Each row is a point on a tangle of strands that fork and nearly touch. The rows are in no order.
In the rows, 100 means zero.
Two points are linked if the straight distance between their rows is under 105. Some points are linked to none.
(75): 108 75 105 131 91 119 92 133 94 86 80 49 57 87 77 112 105 89 76 96 104 76 118 113 103 95 64 98 139 93 118 85 67 104 14 128 67 115 100 132 108 82 115 80 75 69 31 132 43 75 103 108 72 93 109 96 44 86 113 142 61 130 116 69 126 108 101 128 85 125 85
(212): 76 120 89 105 112 116 94 94 97 122 119 121 105 135 89 98 69 136 124 84 113 145 138 72 63 91 133 79 91 93 88 138 124 117 119 76 113 121 122 94 97 112 106 88 127 109 116 122 82 117 93 76 87 124 77 113 135 120 114 84 112 93 104 137 108 63 112 48 107 70 100
(952): 122 97 114 116 84 82 113 91 83 96 105 139 118 80 101 99 105 82 75 107 110 29 123 107 146 107 70 127 100 114 99 34 104 86 62 131 73 91 102 91 121 96 97 68 90 91 128 97 100 81 132 126 110 101 114 60 60 94 72 100 108 73 89 82 139 157 96 173 96 117 123
(784): 122 110 92 90 105 95 85 118 163 89 156 101 82 125 102 89 85 69 125 107 95 101 89 55 64 98 74 75 128 98 64 124 108 91 124 32 108 105 115 92 87 110 109 90 120 99 112 122 88 103 136 78 83 84 98 125 113 93 86 110 90 113 90 122 100 84 61 115 120 103 95
(847): 125 95 103 102 102 86 101 64 64 90 69 138 83 90 113 79 117 73 70 115 76 51 109 110 171 101 105 132 84 117 140 54 118 73 82 164 110 86 114 100 104 97 98 111 87 104 151 88 156 103 83 112 99 103 119 73 58 77 110 103 104 91 92 75 85 139 102 117 81 98 139
(766): 106 119 124 84 78 91 94 117 145 70 151 76 125 123 97 65 95 65 92 89 85 89 91 75 78 95 98 88 129 74 99 115 75 131 93 32 75 94 109 117 101 80 116 71 106 67 56 111 62 80 167 102 60 106 84 115 73 90 124 130 53 89 63 80 107 109 61 131 70 131 67
(598): 74 97 97 101 88 111 104 112 113 121 104 57 118 86 108 115 88 125 112 79 112 133 80 121 65 110 91 78 98 78 74 122 66 104 115 62 89 92 75 112 92 78 91 103 89 96 58 104 54 100 113 102 101 105 93 119 125 110 108 82 91 129 131 98 101 84 103 109 114 118 83
(41): 105 79 94 95 98 119 108 100 80 121 88 60 105 81 99 91 92 136 86 86 103 100 93 149 82 88 116 90 88 101 106 107 99 135 103 115 91 114 104 94 108 98 83 120 107 104 82 105 76 86 82 119 113 67 100 99 105 128 127 120 89 114 91 104 103 118 112 88 100 90 81
(1004): 117 88 90 99 116 106 96 111 130 100 106 102 83 89 105 113 96 73 108 122 109 86 93 103 94 111 69 106 127 104 71 95 97 80 102 99 106 102 86 93 92 101 94 101 96 101 104 101 105 101 107 107 111 86 108 102 108 86 66 106 103 113 111 107 103 92 89 116 118 103 100
(994): 124 93 96 101 99 89 106 74 78 99 93 143 103 78 106 100 113 78 86 110 115 41 107 122 142 109 72 125 101 121 99 33 101 79 82 148 92 99 100 93 112 106 90 88 97 105 153 89 122 91 106 119 129 82 115 60 75 95 61 101 113 88 88 95 122 154 99 149 111 103 128
(720): 97 100 94 94 115 78 97 89 94 94 86 148 99 108 113 115 126 84 108 118 99 101 102 79 126 98 94 113 92 125 106 87 119 66 112 123 124 90 107 96 99 112 98 105 94 116 142 91 149 126 86 83 120 110 107 91 109 86 72 87 125 77 98 112 91 91 103 91 118 89 119
(911): 102 103 96 82 86 99 103 121 139 101 139 92 118 93 118 109 96 87 125 104 101 104 76 84 79 113 60 91 122 82 56 100 75 85 123 45 89 83 72 107 83 91 104 82 102 92 91 105 66 98 144 90 107 99 99 113 97 96 77 89 84 119 116 107 111 95 76 140 118 123 92
(299): 122 88 95 94 108 100 98 63 65 97 54 122 69 91 107 89 115 73 77 116 78 72 98 116 163 97 110 139 82 117 150 77 120 74 89 167 123 87 113 104 94 111 96 125 97 118 147 82 165 116 57 96 109 105 126 75 64 84 116 95 102 101 98 82 66 114 90 94 76 93 141
(478): 78 123 98 108 108 108 88 114 119 103 127 118 78 138 85 90 71 121 121 87 94 144 136 58 62 112 133 79 97 91 95 154 132 116 99 66 118 127 133 101 90 105 115 92 121 95 113 126 100 113 101 69 75 136 74 114 135 116 120 98 111 86 98 121 92 59 103 37 85 70 107
(400): 129 78 89 103 117 119 94 119 126 100 113 81 77 82 100 116 89 75 100 115 109 76 93 104 93 106 59 103 144 95 69 87 81 78 90 92 90 105 80 92 91 97 94 93 99 94 92 112 81 90 118 112 99 79 109 100 89 87 69 119 88 133 108 99 117 105 80 131 116 119 94
(43): 96 93 91 99 115 99 103 100 109 108 92 109 93 82 111 122 104 92 115 113 115 103 89 111 94 108 77 108 109 105 75 90 96 73 110 110 107 98 78 93 98 104 90 104 93 111 107 88 105 108 86 102 126 87 108 101 117 102 61 85 113 113 117 111 101 88 101 111 130 102 107
(215): 111 105 78 94 107 96 83 104 146 98 144 120 84 134 102 88 84 89 135 107 107 111 105 45 63 93 81 73 119 112 68 126 129 91 126 49 125 109 128 85 81 123 110 84 131 109 136 124 99 114 124 66 94 99 99 121 130 104 78 92 102 109 97 139 111 71 75 103 131 84 103
(746): 94 109 124 110 100 100 95 122 125 58 100 80 81 111 84 88 102 71 84 86 86 102 100 98 102 118 112 96 113 80 114 118 89 125 70 101 93 102 109 118 95 87 109 98 89 67 54 107 100 86 111 115 65 103 92 104 87 82 117 141 79 87 87 59 88 99 102 92 59 118 79
(4): 105 113 122 97 99 66 96 90 105 69 86 150 99 111 110 99 123 57 84 122 79 62 102 76 159 116 98 126 103 106 118 73 112 74 89 129 108 71 106 99 104 90 102 105 77 87 122 85 155 110 105 113 86 115 102 83 78 61 90 102 114 66 91 78 83 115 100 116 78 111 122
(338): 106 101 103 88 112 88 89 94 93 77 81 132 81 121 109 86 106 84 83 113 62 102 102 73 150 101 115 116 85 117 153 113 127 81 99 123 125 88 139 104 93 111 102 108 96 98 131 107 166 117 77 78 95 122 103 101 99 75 119 97 112 81 81 96 66 90 97 65 73 82 130
(791): 112 100 118 109 98 84 109 73 63 85 66 126 95 88 113 83 120 76 64 103 75 50 115 113 162 106 116 132 80 100 142 53 122 95 69 160 99 81 106 103 112 92 104 106 79 88 121 91 136 97 92 125 91 102 117 70 47 72 117 114 96 81 98 62 88 140 112 113 64 109 128
(223): 97 116 118 95 100 79 104 111 130 71 114 120 109 117 104 103 112 71 99 110 89 90 98 84 113 118 99 108 103 99 101 105 100 94 97 91 104 86 97 103 104 96 108 98 80 80 92 97 125 101 118 111 88 104 93 99 98 76 92 109 102 80 100 83 93 96 98 104 83 109 95
(649): 84 85 103 95 69 110 102 103 88 112 91 44 148 49 94 122 98 138 99 99 117 90 89 144 94 119 58 101 109 78 103 82 56 99 80 102 70 87 56 123 95 69 77 87 97 88 43 103 49 90 134 113 109 126 104 101 91 108 99 75 93 125 144 78 109 127 104 153 95 134 81
(996): 102 96 82 85 120 93 91 80 74 116 96 140 97 113 104 95 104 120 113 111 107 119 112 84 101 75 112 96 85 126 115 105 132 93 120 115 128 114 126 92 100 124 104 98 124 126 152 102 130 117 74 80 118 100 102 105 124 106 80 92 120 95 87 141 106 89 111 68 126 70 118
(619): 118 67 86 106 115 135 95 95 87 120 78 51 67 61 91 114 90 114 91 108 118 96 79 142 80 91 91 95 117 98 93 97 84 103 94 134 93 121 70 88 103 108 86 128 106 128 93 88 80 80 61 112 118 61 115 101 110 119 95 110 88 155 108 120 100 101 110 101 120 90 102
(705): 60 129 92 105 100 107 104 100 101 126 126 122 126 140 93 110 86 129 131 82 123 148 138 71 70 99 130 79 90 92 72 131 108 106 131 72 112 103 105 96 97 110 110 82 112 108 104 113 80 121 94 71 88 129 79 115 123 109 108 68 111 91 120 113 109 61 110 66 110 80 84
(18): 104 98 83 86 118 92 92 94 106 106 112 134 95 122 106 98 104 103 120 111 109 106 109 73 94 86 96 93 97 125 95 104 133 88 119 93 128 106 122 90 94 125 103 95 119 116 143 110 124 120 91 79 111 98 102 110 127 100 70 93 117 97 90 134 108 82 98 81 133 80 109
(768): 115 96 69 91 117 92 84 98 131 109 130 132 86 123 107 98 95 87 135 116 124 110 104 59 77 87 73 80 119 123 68 109 129 80 123 80 129 104 120 86 81 130 102 88 131 121 145 114 110 120 105 65 112 99 107 117 131 104 57 86 114 112 98 143 121 72 84 103 151 80 115
(758): 51 139 130 105 90 67 98 105 143 65 123 147 102 149 99 124 114 70 131 104 93 137 108 36 100 130 118 108 110 100 94 138 106 84 101 85 116 87 97 116 90 97 144 95 75 85 90 93 133 125 109 58 80 145 81 109 111 63 98 85 111 76 114 80 75 46 91 71 79 102 97
(683): 134 70 100 113 106 115 100 62 70 101 49 92 44 79 99 90 106 70 78 119 80 72 94 127 149 95 105 131 90 114 150 84 105 80 80 175 109 98 100 107 91 115 105 133 89 118 127 82 149 102 43 93 107 97 127 79 55 86 119 106 97 115 114 84 57 103 87 94 71 99 138
(81): 109 91 85 106 125 114 94 96 96 113 90 91 67 99 101 107 86 110 113 102 99 119 95 99 74 87 110 96 102 105 101 123 115 95 105 102 115 122 106 93 97 117 102 120 117 125 115 101 109 106 62 83 110 89 103 113 134 114 91 99 109 119 103 132 97 72 106 66 117 74 115
(144): 98 82 96 90 87 122 96 116 98 122 104 36 128 77 102 93 90 135 96 75 101 108 84 142 73 96 86 75 117 75 92 109 67 134 101 68 78 103 90 120 94 72 79 100 110 89 45 116 44 90 131 112 96 96 96 115 105 114 123 104 80 121 105 96 109 118 99 125 95 123 68
(30): 121 68 86 108 118 124 95 75 71 112 58 78 47 69 95 114 94 86 106 123 104 108 79 120 99 80 101 113 108 104 118 102 98 78 101 150 108 119 83 96 93 122 99 141 107 148 118 66 121 96 30 80 126 87 123 101 110 116 86 89 107 136 113 131 68 70 102 76 118 76 130
(704): 113 87 93 102 118 120 99 118 113 99 101 66 75 96 97 103 88 98 93 98 97 104 89 118 79 106 99 94 113 93 93 117 93 111 96 91 95 118 99 96 98 99 93 116 100 92 76 114 89 90 93 113 93 79 104 112 105 105 107 128 93 116 100 100 98 97 99 89 99 100 88
(160): 102 106 123 106 68 75 117 100 84 87 111 119 146 85 98 101 113 93 75 100 103 38 123 113 135 108 78 130 95 99 110 46 91 97 58 116 66 81 92 102 118 83 96 70 85 74 94 93 82 79 146 130 100 113 108 64 54 93 91 98 98 64 97 70 139 153 100 166 81 124 108
(808): 107 97 105 89 97 117 96 132 153 92 129 65 89 81 104 119 88 74 124 111 99 100 64 85 77 116 46 91 141 71 57 101 57 77 104 52 80 92 56 117 74 87 106 82 92 85 66 111 54 93 149 91 88 109 101 117 91 83 74 104 70 138 129 90 110 96 70 156 103 130 89
(679): 75 109 91 115 101 109 102 94 97 135 99 95 114 106 107 123 81 126 121 81 124 144 101 97 65 96 104 85 96 93 65 123 92 94 124 81 105 96 83 93 99 102 96 102 99 124 93 96 67 105 82 87 108 104 96 121 135 122 87 61 109 125 137 120 112 63 113 89 142 92 95
(855): 99 87 87 99 98 120 100 106 86 126 105 63 104 95 102 87 83 140 97 77 103 116 92 139 65 90 117 79 89 96 93 127 103 139 118 84 94 119 111 94 106 97 85 112 118 104 83 113 69 90 93 109 108 71 93 115 127 136 129 108 92 115 86 117 109 102 108 80 112 89 79
(96): 93 115 111 94 95 101 99 121 120 77 115 79 99 116 95 82 96 97 91 84 86 115 101 106 81 116 116 93 97 86 103 130 91 133 95 70 97 107 116 107 101 87 101 106 94 75 58 114 91 96 119 113 80 97 83 109 106 101 129 129 83 83 85 81 94 95 97 81 74 106 71
(38): 116 108 125 111 96 60 90 92 112 71 93 167 102 106 104 102 115 41 85 126 94 31 104 62 173 118 85 122 114 102 115 53 105 67 70 136 98 71 98 97 107 86 105 89 74 83 128 85 155 101 126 111 88 112 106 75 70 71 74 100 116 69 83 76 106 124 87 149 85 117 139
(458): 122 59 92 109 93 131 103 94 62 126 86 59 88 52 93 107 103 125 72 106 124 63 106 164 97 92 78 98 117 103 105 66 88 103 62 152 75 118 74 97 109 95 89 101 101 110 86 103 56 77 89 122 123 71 118 73 75 117 97 118 80 142 108 95 124 138 107 142 107 100 99
(514): 88 122 106 87 87 78 114 105 113 97 124 132 136 127 108 101 115 98 107 106 101 101 107 82 111 102 96 101 82 107 86 98 107 96 124 74 105 82 99 101 108 102 108 86 90 88 108 94 111 112 123 104 104 102 89 97 100 86 87 90 111 69 93 100 104 103 99 103 106 112 86
(993): 84 104 96 130 101 127 88 137 123 82 85 43 50 95 76 101 82 103 101 73 91 157 79 105 61 108 123 74 99 78 86 144 73 138 84 74 88 127 105 117 92 86 104 114 101 83 37 112 82 90 90 101 71 101 90 120 117 125 139 134 86 110 92 83 83 71 101 68 76 103 82
(548): 131 78 98 98 117 107 105 73 75 105 75 106 73 69 107 103 115 84 87 114 105 62 100 132 127 101 90 126 104 117 116 66 106 79 83 162 103 101 91 95 102 104 91 111 96 116 137 90 127 93 72 116 124 81 118 74 73 98 80 115 103 113 96 98 95 130 108 114 99 91 126
(969): 121 120 108 86 93 97 87 120 165 79 162 90 98 126 102 72 88 64 117 100 84 101 83 52 69 97 84 75 128 90 73 124 101 108 122 21 96 102 117 93 91 104 113 82 117 82 101 117 80 91 154 84 72 87 91 123 97 97 105 121 77 101 73 111 99 93 52 119 104 111 78
(761): 106 113 115 91 104 72 99 91 95 71 92 138 99 120 108 85 116 79 84 112 66 87 103 74 148 103 118 115 84 107 139 93 122 92 101 120 119 79 129 100 102 98 105 109 85 90 121 99 157 114 92 103 88 114 98 96 90 71 112 104 111 69 78 85 77 112 104 83 73 97 115
(609): 91 88 97 114 87 121 93 122 102 92 83 37 87 91 82 99 88 126 91 70 100 127 88 128 70 108 121 83 94 81 105 129 68 153 88 89 89 116 101 116 97 79 89 117 98 83 38 109 76 94 95 113 85 92 93 110 107 125 148 130 84 104 96 82 89 97 109 73 73 104 75
(181): 121 75 95 107 120 117 102 79 80 109 67 86 59 68 99 114 104 86 98 119 102 88 85 130 108 93 94 116 109 109 110 86 99 79 93 152 105 113 79 95 98 109 92 129 99 131 115 77 121 92 51 100 126 79 118 92 94 107 85 104 103 128 111 114 77 96 105 98 109 86 126
(477): 108 86 79 98 115 109 92 70 57 117 60 109 72 86 104 105 105 108 107 114 105 118 91 112 110 69 113 117 85 121 129 103 115 82 110 146 121 114 105 99 100 130 101 124 115 144 138 71 131 110 37 75 132 97 117 101 112 115 90 79 114 119 107 135 76 77 109 67 119 70 134
(901): 90 84 95 92 86 111 99 111 98 121 101 47 138 65 105 118 94 130 103 90 111 108 79 136 83 109 70 90 113 79 86 98 63 102 104 79 77 90 63 115 92 74 79 96 96 92 57 104 52 94 127 108 112 108 99 111 106 111 95 77 87 135 129 95 109 117 102 137 112 125 80
(10): 62 132 96 97 103 93 114 87 93 126 125 145 146 146 94 114 109 124 120 88 128 138 137 60 85 95 126 87 72 103 76 108 115 96 141 81 111 95 102 98 105 113 121 68 112 108 118 103 92 129 102 72 93 133 81 100 114 98 97 66 120 73 117 108 109 77 114 71 113 90 76
(247): 89 120 120 100 93 83 113 78 69 78 65 131 113 97 104 82 126 92 76 95 66 83 107 111 158 99 130 129 61 103 147 68 114 100 97 143 109 71 111 98 112 91 98 118 75 85 115 84 142 106 85 117 93 118 107 82 60 70 135 101 108 61 95 61 72 131 117 83 52 102 113
(383): 74 127 92 85 92 78 119 89 80 123 123 153 156 136 101 110 128 124 115 96 117 122 125 68 101 88 116 89 62 116 82 83 116 89 143 84 115 91 104 97 112 114 121 63 108 108 125 96 101 126 109 88 106 116 85 87 102 98 89 70 123 62 100 103 109 99 111 86 121 98 74
(346): 112 74 94 101 103 121 107 96 79 116 86 78 107 59 102 111 102 112 88 105 116 72 99 147 103 102 76 108 112 102 94 71 88 96 85 129 80 107 74 91 106 96 83 97 99 102 92 95 77 86 94 125 121 81 112 82 86 111 82 103 90 120 111 97 116 130 108 138 112 105 99
(377): 104 126 112 85 81 67 120 96 105 89 122 144 153 125 104 81 119 92 92 111 98 75 111 79 133 92 103 100 79 113 97 74 110 105 122 78 98 76 112 90 118 106 101 77 95 83 128 91 116 98 135 121 100 93 88 86 83 82 97 98 110 56 64 96 118 132 94 119 101 114 86
(640): 61 121 122 90 74 75 118 91 77 71 78 120 146 107 99 90 132 118 81 80 77 102 109 116 129 101 141 116 53 97 136 81 105 131 96 115 100 69 104 109 115 88 103 107 71 70 80 87 117 102 111 129 89 119 89 82 70 82 140 103 103 46 90 54 81 126 134 76 51 107 81
(240): 94 96 122 97 52 84 119 101 67 95 112 91 164 73 99 106 109 117 82 100 112 50 123 131 124 116 64 126 96 97 115 54 79 96 57 108 63 79 78 117 108 74 94 64 96 77 70 107 61 82 154 117 107 130 109 75 55 105 97 85 99 72 116 64 133 153 103 175 78 134 98
(983): 94 131 120 86 77 60 124 85 86 88 105 162 162 116 100 81 135 95 78 110 96 60 110 81 157 92 108 116 70 111 105 46 109 103 112 97 93 73 103 86 127 104 101 75 87 87 134 82 131 99 134 132 99 104 90 69 71 76 99 91 116 44 65 84 113 152 103 130 86 118 93
(764): 94 93 84 115 110 127 90 107 90 129 101 69 82 101 96 96 68 135 107 78 105 137 95 117 51 88 122 76 94 96 82 140 105 127 116 82 102 125 111 88 102 105 96 116 122 121 93 110 70 94 77 89 97 82 95 121 145 137 120 94 97 128 101 132 107 74 111 68 124 82 97
(67): 83 102 82 110 119 103 91 78 73 134 82 118 94 91 105 123 93 116 125 99 139 139 103 91 84 79 106 97 102 107 86 106 106 75 121 118 115 111 89 86 99 115 99 103 110 141 123 76 94 112 53 70 125 107 110 109 130 120 61 61 115 119 124 138 113 62 119 80 157 77 120
(393): 80 112 120 97 84 86 120 81 71 80 68 117 131 92 102 96 135 108 79 92 82 80 110 126 137 106 125 127 65 103 131 66 108 107 89 134 93 74 93 106 113 89 93 107 77 78 96 84 116 99 100 133 100 109 100 73 62 80 122 103 102 61 105 62 86 136 126 96 62 109 100
(396): 123 84 91 93 111 124 94 134 139 99 125 69 80 81 101 107 82 75 106 111 106 85 84 97 82 107 51 91 147 83 62 94 68 84 93 68 84 100 74 105 84 91 93 87 100 92 75 120 57 86 135 103 90 91 103 107 82 85 77 122 78 138 114 94 121 105 74 147 109 123 89
(34): 110 115 135 118 86 61 101 105 115 66 101 148 112 105 93 114 112 43 87 118 96 36 109 77 154 130 77 134 117 91 106 58 97 71 59 132 85 74 78 102 111 81 111 76 72 78 98 87 125 91 132 117 87 118 111 74 61 69 69 101 104 69 104 67 116 123 88 163 77 125 131
(58): 112 90 81 102 126 106 88 115 123 103 110 94 62 107 102 105 86 91 121 112 103 112 92 86 69 100 88 90 123 109 75 125 117 86 107 81 118 119 112 87 87 113 96 110 115 115 111 114 104 107 90 85 104 82 106 120 136 106 81 102 105 124 101 130 103 71 89 86 131 86 106
(1008): 74 127 111 83 72 68 128 86 67 98 95 141 169 113 101 92 146 123 86 93 97 84 111 104 140 97 118 115 53 117 107 55 108 106 119 100 96 78 95 95 129 101 96 79 80 83 114 81 112 108 125 132 104 105 83 66 74 86 112 87 117 41 79 73 104 151 121 110 84 113 80
(13): 69 116 110 129 95 109 101 110 104 95 92 86 79 109 95 115 81 118 120 79 97 156 106 86 70 115 138 87 85 85 99 146 98 117 95 81 104 106 103 110 96 100 112 114 96 97 76 99 96 107 73 81 91 124 87 117 128 117 124 90 114 92 118 99 78 49 118 42 82 86 95
(688): 85 90 88 116 94 125 92 109 98 135 87 38 98 77 101 117 73 137 104 69 113 140 72 125 60 96 98 76 104 84 70 130 70 113 114 82 90 101 77 94 95 85 82 113 98 117 60 94 56 89 87 95 101 88 98 126 147 131 111 75 94 147 129 115 107 79 111 101 132 105 92
(999): 87 98 86 106 113 100 101 84 83 120 76 111 93 83 109 125 106 106 121 109 119 119 91 107 93 93 95 107 97 113 87 92 103 72 114 123 112 106 85 93 102 113 93 112 102 131 122 73 106 113 63 89 135 94 112 102 118 114 63 72 116 114 119 123 95 79 114 87 138 84 117
(974): 100 82 92 92 100 117 108 98 83 120 92 73 116 74 106 106 100 130 94 95 113 93 89 147 93 97 92 94 99 99 96 95 93 108 108 110 91 104 85 89 105 97 82 107 100 103 90 99 76 89 96 125 122 76 104 94 103 120 100 99 91 116 103 102 112 119 111 112 113 100 88
(341): 74 108 101 121 98 108 102 106 102 114 87 76 97 103 101 119 84 126 113 78 109 147 96 103 69 108 123 88 87 89 88 131 91 109 107 87 100 102 90 97 98 94 101 116 90 109 72 96 81 104 76 97 100 108 92 123 132 124 111 83 106 110 127 103 90 56 117 66 104 95 94
(304): 85 108 80 111 119 109 90 88 98 135 103 111 98 101 106 122 74 109 128 94 141 136 106 81 62 90 96 84 112 102 55 117 102 81 128 90 118 106 86 87 94 116 102 94 118 135 118 92 72 108 75 73 117 105 107 118 140 118 63 59 112 133 131 137 121 61 107 95 161 82 106
(232): 115 139 124 88 85 60 99 104 150 66 145 132 131 147 94 60 99 62 86 114 88 74 105 41 116 95 109 93 111 97 108 104 117 120 106 48 92 77 125 83 114 110 117 83 96 75 107 96 125 91 144 104 73 98 80 111 95 80 109 111 93 67 50 104 105 108 61 116 86 118 90
(936): 113 95 103 96 128 101 81 118 121 74 99 107 48 128 95 87 88 81 103 114 68 112 99 62 102 108 111 100 112 107 133 140 124 91 87 91 121 114 135 106 81 107 107 112 105 99 111 117 149 109 82 72 81 117 94 118 123 92 111 119 110 93 82 108 72 70 91 57 81 78 118
(832): 85 91 113 88 61 94 109 104 83 99 103 63 163 69 95 114 107 126 92 96 108 71 110 140 106 116 65 109 106 84 114 76 66 108 70 100 70 80 72 122 100 69 86 79 99 77 50 107 52 90 148 117 106 129 107 90 72 103 108 85 93 92 126 68 122 141 104 157 79 136 76
(669): 79 112 99 92 96 89 115 84 61 114 84 127 127 106 107 103 122 136 103 90 94 118 107 108 106 86 129 104 52 116 115 89 119 106 123 112 110 97 108 96 115 104 100 103 96 102 117 96 109 114 75 107 115 100 87 87 99 106 112 87 120 71 97 98 93 109 124 60 99 88 89
(959): 110 97 90 99 115 113 97 121 127 104 123 83 84 106 101 93 84 96 112 97 96 112 88 99 71 105 90 87 111 99 76 125 101 106 114 64 103 112 109 93 93 104 97 100 110 101 89 117 85 99 110 100 94 79 98 119 119 103 95 111 96 117 95 111 103 89 87 95 114 98 86
(578): 125 83 95 93 123 103 87 98 100 84 77 106 47 112 104 87 93 74 84 118 67 102 96 77 130 101 110 116 102 117 153 121 121 87 89 124 125 102 132 107 82 111 103 119 101 109 128 106 165 111 60 76 91 114 109 105 107 85 115 111 105 96 84 100 61 80 91 62 77 81 130
(231): 63 123 119 85 68 71 125 91 81 86 95 124 169 118 101 88 137 128 87 86 87 99 109 114 125 93 131 110 53 105 118 79 102 122 113 95 94 73 102 103 117 89 100 93 79 72 86 90 105 104 125 133 91 116 79 78 82 85 132 90 107 46 83 69 100 134 126 91 66 113 68
(89): 128 113 116 82 84 89 99 111 140 80 156 82 127 118 99 48 92 73 82 91 89 81 99 73 81 85 101 79 125 83 96 107 89 131 103 26 72 99 126 100 102 96 103 75 118 79 80 115 66 76 166 110 69 87 84 115 73 92 128 128 63 84 51 97 109 114 64 127 85 122 72
(744): 107 74 79 105 111 124 100 98 83 125 81 64 94 71 101 109 88 130 99 96 117 111 80 142 75 85 100 91 105 102 90 106 96 108 117 113 99 115 84 84 102 106 85 117 111 130 95 90 77 83 73 109 125 60 104 103 129 130 92 91 96 144 103 123 108 101 109 104 135 84 100
(929): 128 66 88 110 118 136 93 101 83 111 73 46 50 73 85 103 86 108 93 104 101 102 77 134 83 82 108 96 110 94 104 112 89 114 95 130 91 130 86 94 105 112 94 136 106 128 94 95 93 79 46 99 106 60 109 101 106 121 115 127 93 148 95 120 93 91 107 77 107 81 104
(947): 137 77 95 101 110 93 100 69 70 102 89 129 85 78 109 90 114 79 78 117 104 39 110 118 143 99 82 119 103 118 119 47 116 87 71 162 99 103 107 89 110 101 98 101 99 111 162 93 132 90 91 118 117 85 120 65 68 90 74 115 104 104 83 96 116 152 101 137 102 95 133
(255): 113 115 113 84 96 94 99 119 132 79 142 88 105 126 96 62 90 90 90 88 84 96 99 82 80 100 108 83 110 93 93 124 101 135 103 44 91 109 133 95 103 99 105 93 112 78 82 120 87 86 142 108 74 89 86 118 98 100 122 130 80 82 63 98 105 110 75 95 88 111 70
(66): 87 84 87 100 84 122 92 119 100 115 96 31 111 83 89 92 86 138 92 66 101 122 86 139 67 96 112 72 103 79 95 124 67 151 104 76 81 111 100 116 100 74 80 110 107 89 39 113 55 91 111 113 93 90 92 116 116 126 144 116 83 116 99 92 103 106 105 92 90 110 72
(656): 82 127 93 82 77 73 122 98 98 115 124 145 161 124 106 106 131 109 116 100 114 109 104 74 114 98 93 97 69 114 73 71 96 85 143 81 103 81 88 100 110 109 114 67 103 99 127 87 97 117 124 97 117 104 90 82 94 94 81 70 117 64 96 103 114 113 98 113 123 113 77
(367): 100 96 75 88 116 99 92 64 49 121 70 137 87 94 107 99 119 123 107 109 107 121 100 101 117 66 117 114 75 129 129 94 126 81 119 139 126 111 113 95 101 125 102 108 119 141 154 86 133 119 50 74 134 104 112 91 105 107 84 77 117 102 94 133 91 96 110 67 124 68 134
(736): 92 109 99 102 116 96 90 112 112 90 105 119 69 129 98 93 87 104 115 104 82 129 118 57 89 105 123 91 97 103 123 140 128 96 94 85 122 115 136 104 86 111 112 106 108 98 113 113 134 118 92 69 84 128 91 115 127 96 107 102 111 85 93 114 84 60 103 46 86 72 117
(329): 73 119 103 136 109 121 88 114 111 98 97 91 57 123 84 107 59 117 128 85 97 162 125 67 59 116 141 82 101 82 93 158 105 114 87 75 108 129 116 108 86 106 115 108 117 101 96 101 96 109 76 64 77 142 82 125 134 125 123 94 111 100 116 113 83 36 109 35 82 73 111
(868): 114 74 83 111 117 130 90 92 79 118 77 65 56 81 92 100 80 120 105 102 96 117 83 117 77 77 118 96 96 100 113 128 105 112 101 121 107 132 98 90 100 117 101 137 119 135 101 91 102 90 41 85 111 79 107 113 131 132 112 107 104 136 98 134 88 68 110 56 108 70 119
(443): 107 101 125 102 109 92 98 113 121 68 100 99 88 112 90 99 108 68 82 106 81 87 100 93 115 116 107 112 111 92 111 103 99 104 79 109 98 95 102 107 101 89 104 104 83 72 78 101 117 93 107 115 82 99 93 96 89 71 100 129 89 86 99 69 89 103 102 96 69 112 94
(941): 99 79 100 113 99 125 101 117 101 97 73 47 83 76 83 108 91 109 84 91 103 103 88 136 85 103 104 93 108 85 105 107 74 126 78 116 85 113 86 113 98 90 90 118 91 90 48 104 79 89 84 119 88 83 104 105 94 113 119 128 83 120 111 82 94 99 109 87 79 104 84
(914): 88 110 98 91 97 102 98 123 140 100 136 85 101 114 109 105 88 94 123 95 97 127 87 86 62 107 88 83 108 85 63 129 92 102 122 44 98 98 93 106 84 96 111 94 100 88 80 114 69 106 127 88 92 98 95 121 114 99 99 94 90 112 111 103 103 82 80 109 110 112 79

Follow the links from the first point to the second, and from the first to the third. Name the last point that the two ways share.
(393), (338), (13) | (478)
(766), (341), (791) | (514)
(247), (13), (89) | (514)
(514), (34), (341) | (478)
(855), (832), (999) | (959)
(744), (400), (160) | (959)
(688), (67), (18) | (901)

A fork is a point with three links. Follow the links from the first point to the second and name the forks in between, in order.
(4), (656) | (478)
(81), (649) | (959), (609), (901)
(683), (255) | (514)
(231), (999) | (514), (478)
(619), (144) | (959), (609)
(598), (396) | (901), (609), (959)
(66), (1004) | (609), (959)

A fork is a point with three links, a tip a point with one. Leave the first point through the second and follow the links. Name the first fork or tip that comes.
(478), (736) | (34)
(13), (341) | (959)
(34), (38) | (478)
(215), (768) | (901)
(240), (160) | (969)
(791), (247) | (514)
